A landscape with many peaks, sampled at points; each row gives a point and its height.
From any point a climber steps to the highest of the 2 points nearest to it. It stops when none of these is higher. Distance is the straight distance between rows; heights are no part of it.
Suze h=37.6: [ 14 -41 -36  10  20  34  13  19  33 -15  17   9  20 -20  14 -13  27  -2
  13  57  32  37  11 -19  38 -41  11  36 -56  34   2  25   3]
mugo h=68.5: [  0  24 -24  12  44  35  53  -7   2  -2  34  -7  13  -2  14  -8  33 -12
  44  11  -9   1  61  19   7  16   5 -14 -46  -6  31 -19  17]
sus h=68.6: [-18  26 -22  13  49  33  15 -23 -32   9   8  26 -42 -23  28   5  23  20
  16 -11  37  23  13  -7  27 -37  18 -23 -29   1  27 -28   8]
mem h=52.1: [ 14  39  21 -14   3 -11  43 -11 -50  -5  -8  -8   4   3  60 -26  -8  -7
  37  22 -12 -17  47  16 -53  17  12 -48  14 -10  21  11  40]
zusa h=12.9: [-30  -2 -16  13 -19 -11 -22   4  53 -35  -8  17   4  54  25   8  30 -18
   7 -28 -13   7  20  31  25  53 -12 -32   6  -2 -18 -55   2]
ris h=14.3: [  5 -17  -5  25  36 -12  46  -5  -9  40  -7 -16 -13 -42 -41  76  21  29
 -18 -26   7  39  -2   5 -23 -27   0  50 -87   1  -5  -6 -11]
Ziku h=20.4: [ 17  71  18 -41  -2  28  15 -17  14 -10  17  16  12  18 -24 -46 -36  22
  -7  14 -66 -53  28  49  -3  23 -27 -39   1   7  22 -28  13]
Digol h=48.4: [  8 -61  11 -11 -19  -7 -24  -9 -21 -15 -13   5  18  43  35  -5   1 -12
  25  33  70   7 -49  14   5 -16   5  -4  41   2  -6  64 -15]
Letot h=44.1: [ -7  35  20  44  19  32  20 -14 -26   3 -14 -22 -10 -45 -39 -30 -33  29
 -37  10  -9 -34 -15 -38   4 -18 -15   6   2 -39   6 -21 -13]
disur h=13.0: [  1  -2   7  43  28 -27  42 -10 -33  25 -24 -38 -22 -44 -41  48   0  23
 -30  -7   8  16  -6  -5 -33  -9  -2  38 -45 -37   4 -11  -9]
nik h=19.0: [ 23  43  -7 -19  -2   5  18   1  31  14  26  17  21   5 -38 -41 -18  16
   4  32 -47 -28  28  13  15  14 -14 -12 -29 -19  22 -17  24]
Sadu h=36.5: [  0 -71 -16  56  32   5  25   3  33 -19  -8   4  46  18  49 -27   0 -23
 -15  55  33 -13  -2 -18  24  21   9  11 -26 -24 -25   2   0]
fenum h=20.6: [ 15 -33 -20 -42 -25 -27  -3  40   3   2   8  11 -15 -21  -3  51  22 -22
  10 -53 -35  39  20  17 -61 -29  17  46 -33  34  11  34  18]
rup h=40.4: [  6   7  -6 -35  12   2 -49  -6   2  -1  30  27  -2   2   8 -27 -29  16
 -13  50  45  10 -54  -9  33 -51  -2 -13  -2   7   1  17 -13]
Lufeb h=52.0: [  6   9  -8  12  35  17   0 -21  15  48  -4  49 -20 -24  20  -2 -30  32
 -25  11  42   7 -29 -46  37 -24  -2 -15 -27 -24   0 -23   5]
Nuvak h=44.5: [ 15 -15   6  46   9  -9  52 -24  -7  13 -30   8 -30 -38  33  11  11  -8
  20  20  34  46  18 -36   9  -4  10 -13  -4   7  28  -5  10]
Gis h=59.2: [-20  -1  37  42  -7  35  24 -32 -23 -44 -38 -38  39   8  23 -43  -2 -25
   1  20  26 -35  -9   3  -6  15 -16 -24  29 -10   5   7 -16]
ditu h=65.2: [ -9 -28  26  16 -41 -22 -24 -28 -36 -10 -13   7 -41  -1   3  17  11  32
  16 -17  49  23 -25 -11  22 -24  13 -17  59   0   5  12 -24]
Lisik h=41.0: [ -8  34  38  57  29   0  27  -3 -13   6  -4   8  -3 -29   1 -21 -56  36
 -54  25  14 -32 -31 -53 -17  -2 -25 -10 -14 -50  -5 -61  -5]
ves h=12.4: [-52  23  38  14 -12 -19 -30  -6  19 -29  11  -5   7  52  12  12  37  18
  29 -43  -8   0  28  70   4  61 -14 -35  13 -21  -8 -46  -7]
mimot h=53.1: [  1  50 -19 -35  11  13 -11  15  14 -59  30  -9  16  19  10 -45  11   0
   6  62 -10  -6  11  53 -21 -28 -25 -20 -32  21  -1 -22  12]
Mak h=44.3: [ 15  12 -35 -58   1  15 -45  16 -18  37  21  10  21  44   5 -22 -53 -37
 -12 -19  28 -26 -60 -17 -11  -7 -33 -29  29  35 -27  19 -16]
Rako h=59.3: [  1 -25 -15 -36 -27 -12   9  39  18  21  37 -23  48  28 -42   1   7 -27
  19   0 -51 -25  18  11  -1  36  37  45 -17 -24 -29  34  21]
lib h=11.5: [-45  -4  55  28 -13 -32 -18   5   7  -1  10 -19 -14  17 -38  42  38  47
  43 -46  -8  10  21  55  25  71   1  -8  35 -14  -4 -21 -28]
Gul h=52.8: [  8  44  31  19  32  -3  42   7  -5 -18  73  19 -13 -15 -15 -29 -33  58
  15  67   1  -9   4  18  19 -20  -4 -27 -39 -15  45 -46   3]
pefed h=51.1: [ -9  51  14  -2   0  -1  -5   5  18 -77  27  18  15  15  25 -43 -23  24
 -22  57 -14 -15 -12  46 -14 -19 -23 -46 -26  11   5 -47   3]
bazi h=34.1: [  2   9  29  -1  -9  10  16 -27  22   7   3  48 -14  -4  22 -43 -40  19
 -16  25   9 -36   3 -39  38  27 -11 -50  55  -4  24 -22   9]
Bog h=48.0: [ -4  -1 -24  32  21   3  32  18   6 -42   2 -34  29  -1  19 -20  19 -41
  -5  33   3  -3  32   6 -35   8  -3  24 -38 -28 -17 -17  15]
felik h=24.2: [-19   2 -16 -10  17 -48   0  15 -35 -22  25 -21 -42   4 -23  27  30   9
  18 -13  38  18  -8  47 -54 -68  16  21 -29   0  29   9 -13]
bef h=32.4: [-25  11  17 -16 -21  18  14  30 -22   0   6 -31 -16 -18 -36  19  46  -8
  59 -36 -28  -2  55   0 -10   5  40  43  17  10  24  41  -2]
deleg h=39.0: [  9   0   7  40  49 -10  53  -5  23   9  -4  25  21   5  57 -14 -35   6
 -35  30  27 -21   9 -16 -30  25 -17 -18 -53 -51  -6 -43  31]
nezez h=60.2: [-23 -12   0  29  -3  67  -7 -10  28  19 -18  14   7 -27 -29   5 -16  21
 -54 -24 -21 -28 -16 -51  73  -6 -12  14   8  -8 -12 -22 -22]
poko h=19.2: [ 30 -41 -22 -33  -6  -2 -13  25  23  27 -11  15  16 -20   7  42  -3 -38
 -18 -49 -51  26  14   6 -28   7   3  48 -30  20 -19  30  27]
tevu h=23.1: [ -3  -6 -31 -16  11 -21 -21   4 -14  -6   8   3 -30  -7  -5  21  28   3
  -2 -22  21  40  -7  23 -14 -59   8  19 -33  12   7   8  -4]
zit h=56.8: [ -6  24  24   0  -1  13   4  -7 -36 -17 -18 -22  23  24  67 -52 -28 -40
   7  27  31 -38 -18 -21 -40   9  -7 -45  39   7  -9  12   3]
muma h=42.3: [-58  -3  18  55  46 -10  33  15  -4   3  -6 -44  -4 -10 -25  57  37   4
  -4 -31  -8   8  22  24   7  49   9  17 -29 -37 -19 -41 -15]
Suvi h=55.0: [-14  47 -10 -33  -7   9 -25   2 -27 -49  24  -8  -6  35  26 -30  25   5
  38  22   3 -11  24  43 -28 -24   1 -24   1  17   7 -22  13]
deno h=38.7: [-15   7  20  47   2 -28  -1   6   3 -21  14   0 -16 -11   6 -27 -39  12
 -43  43  20 -23 -36 -39   9   3  -2 -18  23 -28 -14 -58  -8]
kor h=67.2: [-11 -27  -3  19 -11  19 -30  -9  -2 -38 -46  -5  -5 -26   5  29   5 -21
 -48 -32  12  29 -54 -13  -8 -50  -7  40   8  38 -21  12 -26]
zadaf h=38.5: [  3 -12 -21  -7   8  21 -11  -2  19 -14  21  17  11  -4  13 -29   3   7
   9  57  24  11 -10  -2  45 -31   4  -4 -14   8   5  16  -4]
zepo h=8.0: [ 21   6 -18 -26  20  39   9   8 -24  43  -7 -17  39  -6  23 -46 -11 -33
   9  31   5 -48  19 -51 -24  -4  17  10   6 -22  -6  57  28]
butev h=63.3: [-23  21   4  -1  14  25 -17 -44 -11   5 -13  26 -42  12  23  -1  31  33
  21 -34  24  16  12  27  38 -17  -2 -40   6  14  27 -20  -4]
venum h=36.4: [-15   4  30  42 -22  21   9 -18  14 -14  -5   4   6 -17  -1 -49 -34   9
 -30  34  15 -39 -19 -56  43  10  -2 -26  60  -7  10 -12 -18]
peve h=9.4: [-19  53  28   1   1 -18 -13 -17  -9  -2 -41 -24 -30 -22 -27   6  27   1
  12 -56 -32  17  37  22 -22  35 -13 -19  28   6  25 -15  -3]
foz h=33.9: [ 13  -3  15   7   0  -2   9 -16   7  36   0  -6  13   4 -56 -10 -60   8
 -37 -19 -30 -51 -28 -15  27  44 -25   3  25 -34  -1  -6 -20]
ninek h=67.1: [ 11 -59  20   2 -56 -39 -15   1  -8  -6  12  28 -30  -3  -6  45  13  37
  26   6  24  49 -26   7  30 -32  18   1  35  25  12  16 -13]
vap h=44.9: [-50 -37  26  41  20  15  25  22  17  28 -17 -36  15 -38 -25  77  28  -4
 -15 -47 -40  10  32   4  37  44  13  40 -18  -5 -30  -1 -16]
Feli h=40.5: [-34 -61   8  33   9  51  44  17   4  10  17 -26   9 -41 -18  78  43   9
  11 -31 -24  25  23   0  41   0  22  64 -48  21 -13  -1 -18]
muto h=46.9: [ 29 -45   4 -24 -49  -9 -32  -8  -9  10 -18   1  26  42  20  -1 -34 -36
  18 -19  42   2 -51 -10   0   8 -21 -12  58  43 -16  55 -22]
sano h=48.1: [  6 -23  -8  40  15  24  39 -23  56  53 -23  42   3 -26   2  12  -6  39
 -24  27  12  25  -7 -49  52 -11  -9  12 -58   5  -4 -24   3]
Kulu h=21.6: [ -6  68  33 -32  -1  46   0 -33 -18  10 -10  -6  19  26  -9 -49 -29   6
   8 -28 -34 -59  26  33 -16  45 -15 -41  41  13   8   1   7]
Kekil h=10.6: [-30  25  60   5 -30 -53 -31   2   1   0 -20 -27 -28  -3 -42  37  40  35
  37 -59 -26  24  38  52 -17  47 -11 -10  51   8  11 -13 -19]
reber h=32.3: [ 13  36  24 -31 -59 -33 -33 -23  -3  -2  -6  10 -15  29  -1 -19   4  18
  29 -26 -20  -2  19  11 -15  37  -9 -30  75  19  10  -4   2]
Kam h=10.1: [-36 -62  14   8  26 -10  -1  -4 -15  22 -27 -12  10  23  20  54  24 -27
  14 -43  26  20   5  18   0  26  33  13 -10 -29 -18  42  -1]
Netiz h=13.7: [ -4  31 -40   1  -3 -28 -12  26  47 -31  29  26 -14  20  15 -15  12  -6
 -10 -11 -31   3  30  -1  11  24 -11 -28 -14  -6 -19 -80  17]
lalu h=28.3: [ 25  65 -10 -49 -18 -38 -23  24 -21 -18  21 -20  12  22  -5 -46 -33 -14
  -6  35 -14 -17 -29  13 -72 -11 -15 -24  21  24  -8  -4  11]
Zir h=54.5: [ 14  12  24   9  33  -3  32  -7 -29 -33 -27  -5  12  -3  90 -33 -16 -21
  12  63  27  -8  14   5 -54  -4   0 -51   4   2  13  17  25]
pagu h=64.0: [  7 -48 -14 -11  -2   0 -45  18  -6 -37 -37   3 -13   3  41  21   7 -37
 -29 -32  35  24 -44   4 -43 -52   2  38  -3  45 -14  51 -17]
Mati h=62.0: [ 20  -4 -25 -26  14  -4 -48  10  -2 -28 -51 -10   0  13  38 -15   1 -50
 -22 -10  41  13 -35  -1 -51 -41 -35  10  13  58 -13  39 -15]
piraf h=57.3: [ 23  44  35  17  25 -22  28 -22 -16  -1  33  17 -43 -27 -45 -16 -41  79
  -5  29  -8  -6 -12  33   4 -17 -10 -32 -12 -10  39 -46  -4]
dasu h=33.6: [ 21   8  21  -4 -46 -68  -5 -18  16 -11  -2   8 -10  27  13   8  21  14
  39  -9  -8  25  28  36 -15  48  -9 -46  32  -1  26 -23   8]
vupar h=38.3: [ 26   8   2 -24  -8  -7 -21 -20   8  11  15   6  22  11 -41 -23 -50  11
 -32  40  13  -4 -60   2  17 -27 -25  -6  -6  -1  17  34 -14]
Pova h=24.1: [ 13 -20  23 -35 -42   3   7   3 -14  48 -12 -19  28  17 -26   1  -4 -27
  32 -20 -32 -25  14 -11   2  44  26  12  54   7  -1  69  12]
Bulu h=62.5: [ -7  -6 -29 -32  -9  -9  12  24   5  -5  39 -22  24  37 -29  -4  29 -10
  50  28 -19 -12  33  32   2   6  30  25 -18 -11   3  18  15]
pab h=48.9: [-15 -52  21  28 -21  -1   4   8  14  13 -26   4 -11 -15   0  71  16   4
  -4 -37 -21  32   2   2  41  27  16  14   8   4 -16  -7 -11]
buva h=51.9: [  5 -38   1  38 -20  11   2   1  26   2 -48   1  15 -20   9  16   1 -30
 -25 -20 -17   8  -5 -35  23  24   3  15  18   7 -22   8  -4]
Novez h=8.8: [ -5 -19 -22  -6  28  36  16  -1 -20  19 -21 -22  25  -6  28 -15  22 -44
  19   1  19 -25  36 -21   0   8  28  20  -4 -28  -5  56  23]
lemis h=30.7: [ 30 -20  19  -4   7  16   5 -30   8  67 -13  10   5 -17 -75  22 -36  40
 -20 -16 -46 -19 -17  -3  51  23  -1  14   3 -24  14  36 -17]
peg h=8.3: [ -5  33   1  -2  -4 -28 -31  -4  11  20 -41  -7 -13  -7 -10  26  12 -38
 -29 -76 -36  19  23  -5 -30  33 -18 -17  10   3  -9 -13   2]
Tifuf h=29.3: [ 19  28  -3 -30 -44 -26 -19  13   1  -3  16  -8  19  39   4 -44 -37 -20
   1  31  -1 -29 -32 -10 -34  28 -16 -37  64  20 -20  -9   9]
zed h=9.5: [-29 -37  -7 -15  28  18  -5 -20 -16  14 -17  -7  30  42  21  16  26 -24
  31 -15  25 -15  11  35  21  25  20  -6   2 -34  -5  49   2]
zon h=52.5: [ 41 -50 -38 -49 -13 -32 -17  46   9  30  32  29   9  26  21   7 -10 -19
  20  21 -15   4  -4 -28  -3   6  36  13   6  -9 -28  32  39]
seba h=28.1: [ 35 -52  21   0 -28   8  -2 -26   4  48   1  19  15 -16 -45  27 -48  23
 -32   1 -26  -7 -49 -21  51  -5 -14  12  21   3  17  46 -16]
Kuf h=32.7: [-40 -13  19  21   2  20   3  18 -11  -7  32 -29 -30 -19 -70  47  44  49
  37 -38 -27   6  18  28  53   7  28  41   7   4   7 -11 -40]
kepon h=42.1: [-23 -28 -44   2  55  -6  -4   9 -29  26  33  12  -8  25  26  29  17   8
  12 -33  31   1  16   7  19  -4  40   8 -41 -52 -24  -8   6]
Lile h=61.7: [ 19  45  44  19   4 -42  19 -31 -35 -11  -3   7 -32 -16  -9 -13 -39  43
 -15  26   3  -3 -13  32 -30 -12  -9 -52  16   1  32 -34   1]
doso h=65.8: [ -5  -5 -12  35  -3  56  -5  -2  35  11 -34  10   8 -46 -21  21  -7  21
 -66 -13 -28   6 -23 -52  33 -29 -30  42 -40   7 -29 -20 -17]
zaku h=46.5: [ 30  -9 -38 -11  38  -9   9  26  15 -22   9 -18  31  16  21 -27  11 -32
  -8  61  18  -1  15  10 -42  -1  -8  25 -51 -11 -16  19  14]
Kamid h=51.8: [-18  13 -16  30  32  16  -6   0 -13  21 -13  -6  13 -10  20   2 -15 -28
 -41 -49  -4 -33   0 -48 -12  27  -5   7  -8 -55 -31 -23   8]
gak h=36.0: [-14 -19  11  14  -5  33  30  29 -12   3  16 -35 -11 -44 -56  39  38  10
  26 -24 -42   1  31 -12  41  -4  29  56  -2  14  16  11 -23]
gupo h=42.4: [ -3 -23 -12  46 -14   0  37  23   3 -22   9 -13 -25 -35  -5  33  41   3
   7   8   5  35  10 -31  16 -24  13  36 -19  23  -1 -33 -14]
vava h=25.7: [ 26 -59  28 -20 -48   2   5 -17 -12  45 -13  -7  35   5 -32  16 -29 -15
   9  -5 -22  -5 -22  -9  27  14  11  11  45  13  14  79   3]
ges h=55.6: [-17  -1   1  33   3  36   3 -12  16  30 -38   5  -2 -25 -11  11  -5 -10
 -33 -43 -21 -27  10 -51  32  30  -3   2  18 -25 -14 -15  -9]
Pibif h=26.5: [ -7  43  -8 -35  11  -1 -10   1 -12 -25   9 -44  28  25 -46 -20  -2  -5
 -17  12 -19 -26 -12  57 -45 -13 -15  15 -35 -19  -6   8   0]
tovus h=44.8: [-26 -15   4  53   1 -12  31   4 -12 -32   2 -31 -11   1  -9  29  31   3
  17   0  18  10  13  12  10  11  15  16 -19 -18   1 -37 -19]
lazez h=45.5: [ 11  -9 -31 -45 -17  -3 -47  17 -25  24  -5   4  13  62  45 -13 -20 -45
  16 -23  42 -27 -49 -19 -33  12 -24 -37  64  43 -40  16 -13]
rovo h=31.1: [-23  33  13  -4 -41 -12 -40 -15 -22 -25  13  -1 -22  28  14 -28   0  20
  16 -22   6 -28   6  -4 -11  14   5 -36  66  -3 -15 -37  -6]
Dur h=17.7: [ -2 -72 -16  -6   1  37   0   8  33  20  -5  21  32 -36   0  54   0 -14
 -23 -40 -51  37   0  17  -3  -6  -3  68 -58  21 -34  13  14]
Vukeb h=5.8: [ 18  10  -2 -59 -16   4 -20   8 -24  40 -24 -28  18   5 -40  13 -19 -36
  -7 -47 -21 -12 -16   8 -51  -7   4  37  10  22  -1  65   1]
Riduk h=45.1: [ 21 -53 -45 -13  57 -18   5  35  -2  -9  20   1  -4  25  66  -9  28 -25
  21  53  49  16  19  14 -41  -9  21  21 -39 -10 -21  28  19]
kav h=74.2: [-16   4 -18  31  49  45  53 -24   0  11  30  17 -22  -1  20   9  41   8
  43   8  34  22  28   7  47  -7  11  -7 -44  12  18 -33   0]
Zokal h=49.8: [ -6  14 -19  12  20   1  -2   4   2 -10  -2 -14  31  22  21 -21 -17 -39
 -34  -2  -2 -34  -6 -12 -29  23 -10   3 -15 -32 -33 -22  12]
Tof h=53.9: [ 31  -1  -1  -6 -47 -12  -8  23  38 -19  10   6   0 -47 -33   0  -8   0
 -16  22 -38  25  -7 -42  14 -25  -7  27   2  28   8   3   7]
Gaso h=36.1: [ 16  17  15 -17  -1  18  10 -37  18  23   1   3  28  24 -40 -40 -57   6
 -20  18 -12 -44 -32   9  23  20 -38 -24  21   0  28  14 -11]
veli h=32.0: [  4   5  32  -7 -10 -23   4   4  41  -6  42  51  -4  16  45 -54 -57  10
 -12  68  21 -26 -18 -34  19  21   3 -51  38 -16   9 -40  11]
mon h=27.4: [  3  68 -15 -52  -2  21 -11  10 -21  -9   7 -31  42  48  -8 -37 -10 -28
  -5  14 -29 -51 -10  54 -64  -1 -15 -18  -2   7 -22  -2  14]
Lepor h=15.6: [ 13  25 -20  15  15 -16  -3  -4  50  16   2  40  -1  -5 -20  -2 -17  25
 -57  -1 -11  17 -22 -17   3  -3 -42   3 -64 -13 -16 -51   9]
mela h=40.6: [-20  -4 -20  26  60   2  29 -12  -2  19   5  16  12  19  35  17  -1   9
 -18 -15  19  -6  15  22  -4  18   7 -11 -68 -49 -16 -35  16]
sozas h=61.9: [-31  12  36  44  13   3  21 -41 -15 -31 -39 -11   9  20  26  -6  -5   9
 -15  -7  16 -14 -12  36  -4  24 -18 -42   4 -17  11 -34 -13]
tov h=65.7: [-24  -6 -35 -16   9  30   2  26  -1 -32  29 -17   3  33  12   8  74 -18
  63  -2  14  15  38  27  16  -8  26  17 -28  12   1   9  -7]
det h=39.9: [ 16 -20 -29  23  -3  34  32  11  33 -15  26   9   0 -34  -9  25  39   2
  18   9  -2  46  18 -16  33 -36  12  51 -58  47  11 -15  -8]
Zazu h=62.7: [ 19 -74  15  11 -34 -28   3   2   8  -5  13  28   0 -30   4  34 -23  20
   1  37  17  42 -44 -24  30 -30  19  20  10  24   4  24  -2]
Zoz h=55.5: [ 30 -16 -23 -19 -25 -46   4  36   3  26  27   3   7   9  -5  12 -15 -23
   1  -2 -34  -7  13 -28 -14  30  25  19   3 -33 -23   7  25]
tis h=61.4: [-14 -21  12  -5 -11   8 -36 -30 -43  24  -6  19 -42 -13 -11  15 -14  25
   3 -46  19  -4 -25 -26  24 -16  24  -5  52  -4   2  30 -15]
duv h=36.6: [ -8 -15 -18  -5  -8 -11 -10  10 -11 -16  41  19 -27  12  24  -3  14  16
  44  30  25  10   8 -16  38 -18  23 -15  11   0   7  -8   7]
Modo h=22.0: [ 12 -16 -10 -26 -29 -43 -23  11  13 -28 -21   8 -27   0  -4  36  33  -8
   1 -30  -3  58  -2  33 -39 -45  -1  15  -9  47  19  23  -5]
lek h=30.5: [-42   2   3 -14 -21  14 -34   5 -21 -22  23  -7 -29   6 -58  24  32  35
  28 -41 -18  -5   4  34  44 -12  28  19  29  -4  -4  -1 -26]
boz h=17.2: [ 34  39 -23 -16   5 -13  -3  14  22  31  10  12   4 -20 -47 -13 -18  24
 -26  -5 -41  -1   7 -32  -5   2 -35  23 -36 -35   4 -11   9]
Met h=22.8: [ -4  35  29 -37 -17  22   1 -26  -5  44 -30 -23  34  36 -28 -30   1 -26
  24 -34 -30 -29  18  17   0  62  -6 -13  50   5   5  42   5]
sel h=58.8: [ 15  21 -14 -17 -23  15 -21 -23  29  -1  -6  47 -42 -12  -3  -3  20  22
  14 -17  -8  30  20  -5  53  -6  -6 -29  18  33  30 -20  -1]
dun h=15.9: [ 12 -31  -8  20   9  15  28   1  29  35 -29   4  11 -50 -33  70   5  30
 -37 -33 -40  52   1   1 -11 -16 -20  63 -79  11 -23  -5   2]
Bafog h=25.4: [-23  33   2 -34  -6 -47 -27   7 -41 -26  10 -34 -19  27 -36  -7   7   8
   2 -12  -2 -15 -19  55 -76 -41   9   8   4  -7  11  10 -12]
Tek h=50.0: [ 19 -65 -18 -28   6 -16 -16  13  -3  10   0  10  20  26  32   9  -2 -33
   8  17  22   1 -24   1  -6  -5  25  23   9   1 -22  64   6]
nagaf h=59.5: [ 32  20 -33 -40  14   8 -51  16  33 -21 -20  13  -5   4  46 -45   0 -37
  -4  49  21  18 -17 -13 -26 -29 -28 -13   5  48  -8  14   0]
figif h=64.3: [ -7  12   5 -11  10  21  25 -10 -17   9  11   3  -3  17  24  -2  37   1
  68  -8  -2  -5  64  23  18  35  17 -32   5 -12  30   5  15]
boluz h=42.5: [ 10  17 -22 -55  27  19 -64   0   6   8  35  32   5  32  25 -40 -47  -3
 -18  26  44 -27 -68  -9  10 -31 -33 -36  13  15 -16   0 -17]
roge h=11.8: [-11 -11  35  45  19 -31  37 -39 -41  31 -60 -36 -15 -26 -11  43  -6  -1
 -20 -25  17  11 -10  -3 -16  16  13  -1   8 -33  13   8  -6]
som h=14.6: [  2  46 -17  -7  17 -11  -3   4  59  -6  35  54  -6  11   9 -21 -29  23
 -41   6 -12  -9  -3   6   2   5 -32 -32 -38 -19  -4 -72  23]
suteb h=6.9: [ 36   7 -22 -51 -15  27  -4  27 -13  50  -2 -19  44  -2 -19 -30 -31 -45
  -5  -3 -17 -32 -17 -49 -36 -19   2  44   5  10 -12  68  13]
sazi h=68.7: [-23  28 -27 -27   8  39  -7   3   0  -7 -15 -13   2   5  10  -9  63 -31
  51 -25 -13   9  56  37   5   1   5   2 -11  20  10  20   7]
Gura h=48.8: [ -3  48   5  22  -2  47  15 -14 -10  -5 -15 -15 -27 -54 -38 -34   8  23
   5   4 -27 -25  37 -34  27  -6  -5   3  14  -7  27 -25  -5]
livog h=10.9: [-13 -30  29   9  -1 -12   0 -13 -44  20 -58 -38   7   4   3  29   0 -41
  -4 -49  28  -2 -11  -5 -25  15  13  15  31 -23   1  53 -10]
kita h=30.4: [-36  17   4 -40 -55  -8 -22  52  -4 -29  10 -32 -18   1 -35  28  55  -2
  47 -45 -24   9  34  30 -40 -16  26  48  17  32  12  31 -13]
tif h=47.0: [  8  16  -5  12  10 -10  19  -5 -31  -4 -29 -11 -28 -34  31  -2  24 -25
  15   3  19  22  28 -22 -29 -20  12  -6   3   2  24  10  14]
Raked h=29.8: [-21  16   6   0 -32   5 -36  -5 -16 -25  24  -6 -26  10 -47 -21   5  39
  10 -10 -11 -31   3  -1  37   6   9  -6  46 -12  -2 -22 -19]
Rageb h=47.4: [ -1  -4  11  21 -40 -36  16  10   8 -39  16 -31  -3  -2 -55  12  22   6
  15  21 -20  20  14  26   7   4   3  21   2   3  19  -8 -19]
sig h=37.7: [ -6 -27  12  57  37   3  40 -24  21   0 -25   6  25  -1  37 -23 -22  -8
 -39  42  45  -6 -22 -18   1  10 -16 -14 -24 -31 -14 -17  14]
feme h=57.2: [  7  48 -34 -38   6  10 -41  12  -3 -24  -4   6 -17   1  45 -44  28 -22
  18  22   3   3  20  -8 -39 -32  -6 -26  17  28  -7  -5  21]
kip h=58.4: [ 40 -54   0  -6 -37 -17 -12  25  26 -24 -12  16   1 -34  13  12 -15 -27
 -12  29 -10  42 -29 -19 -11 -32   4  36   4  41  -4  40   9]
zaziv h=54.0: [  7  43  -1   2 -24  28 -19 -14  16  -8  -1  23 -41 -47 -26 -35  -5  22
 -11  14 -11   7  16 -43  41 -20  -9 -16  37  31  23 -17 -10]
telu h=50.1: [ 11  -6  -8   7 -40 -28  -3  36  18 -44   6 -27   8 -19 -51  30   5 -13
 -27   0 -42  16  -4   7 -20 -16  -8  44  -9  15  -7   1 -13]
tana h=43.8: [ 11 -38 -55   2  50 -23  13  35  -9  -5  59   7  -7  11  39  15  30   0
  15  15  48  20  17 -12 -17 -24  29  27 -60 -23 -20   1   7]
fodut h=56.7: [-14  -1 -11  15  19   2 -30 -19 -27  40  -5  33 -55 -27  -6  13 -22  42
 -38 -34  15  -2 -30 -40  31 -27  14 -10  17 -24  -5 -23  -6]
gadi h=72.6: [ 10 -41  -5  17  -9  60 -23   2  19  -7 -22   1  36 -37   0   6 -26 -28
 -59 -16 -10   9 -53 -41  16 -35 -29  51 -18  33 -33  26 -18]
Mefin h=35.0: [ 22 -16  -1 -13 -23 -59 -10   0   7 -11  22  23 -15  39  20  -5  -6   5
  22  34  15  22  -7   8   6  18   7 -41  28 -10   7 -15  18]
muve h=49.7: [ 10  47   3 -17  12 -33  11   1 -42  -3  -1 -17 -22 -19  20 -17   2   0
  11  -9 -15 -10  36   7 -55  -2  10 -30   7 -11  22 -16  30]
tud h=30.3: [ 10  31  15 -28 -18 -39 -29  21  10 -15  49  10   6  27  45 -55 -52 -11
  -3  74  17 -18 -41 -17 -20   7  -4 -53  53  12 -17 -19   5]
zak h=65.4: [  4  43  63  23 -20 -31   6 -39 -22 -43 -21  -3 -13  16  25  -6 -17  41
   0   1  10   3  -9  49 -34   5 -22 -62  29   7  24 -35 -10]
vaf h=45.2: [ 25 -29 -16  21  23   9  43 -27  36  39 -37  36   6 -10  22   9  10  -3
  -3  19  26  32  13 -16  35  10   1  -9 -35  10  20   9  22]

Call two points neighbours if one is among the 2 nearest of the other. Go from one point of each pair to the other, from neighbour to neighbour, staying as high as possible. Name the lowest point that can't be avoided.
ninek and sazi => Suze
tovus and zak => Nuvak
sazi and kav => figif

For each start below, name every point that the climber comes to, in order.
nik => Ziku, Kulu, Met, Pova, vava, seba, lemis, foz, Gaso, vupar, rup, boluz, Mak, lazez, muto, Digol, Tek, zon, Zoz, Rako, Bulu, tov, sazi
peve => Kekil, lib, ves, zusa, Netiz, som, Lepor, boz, nik, Ziku, Kulu, Met, Pova, vava, seba, lemis, foz, Gaso, vupar, rup, boluz, Mak, lazez, muto, Digol, Tek, zon, Zoz, Rako, Bulu, tov, sazi
zepo => Novez, zed, Kam, livog, roge, disur, ris, dun, Dur, poko, fenum, Modo, tevu, felik, Bafog, Pibif, mon, lalu, Tifuf, tud, veli, bazi, venum, deno, Lisik, Letot, Gura, zaziv, sel, butev, sus, kav
rovo => reber, dasu, Mefin, duv, zadaf, rup, boluz, Mak, lazez, muto, Digol, Tek, zon, Zoz, Rako, Bulu, tov, sazi
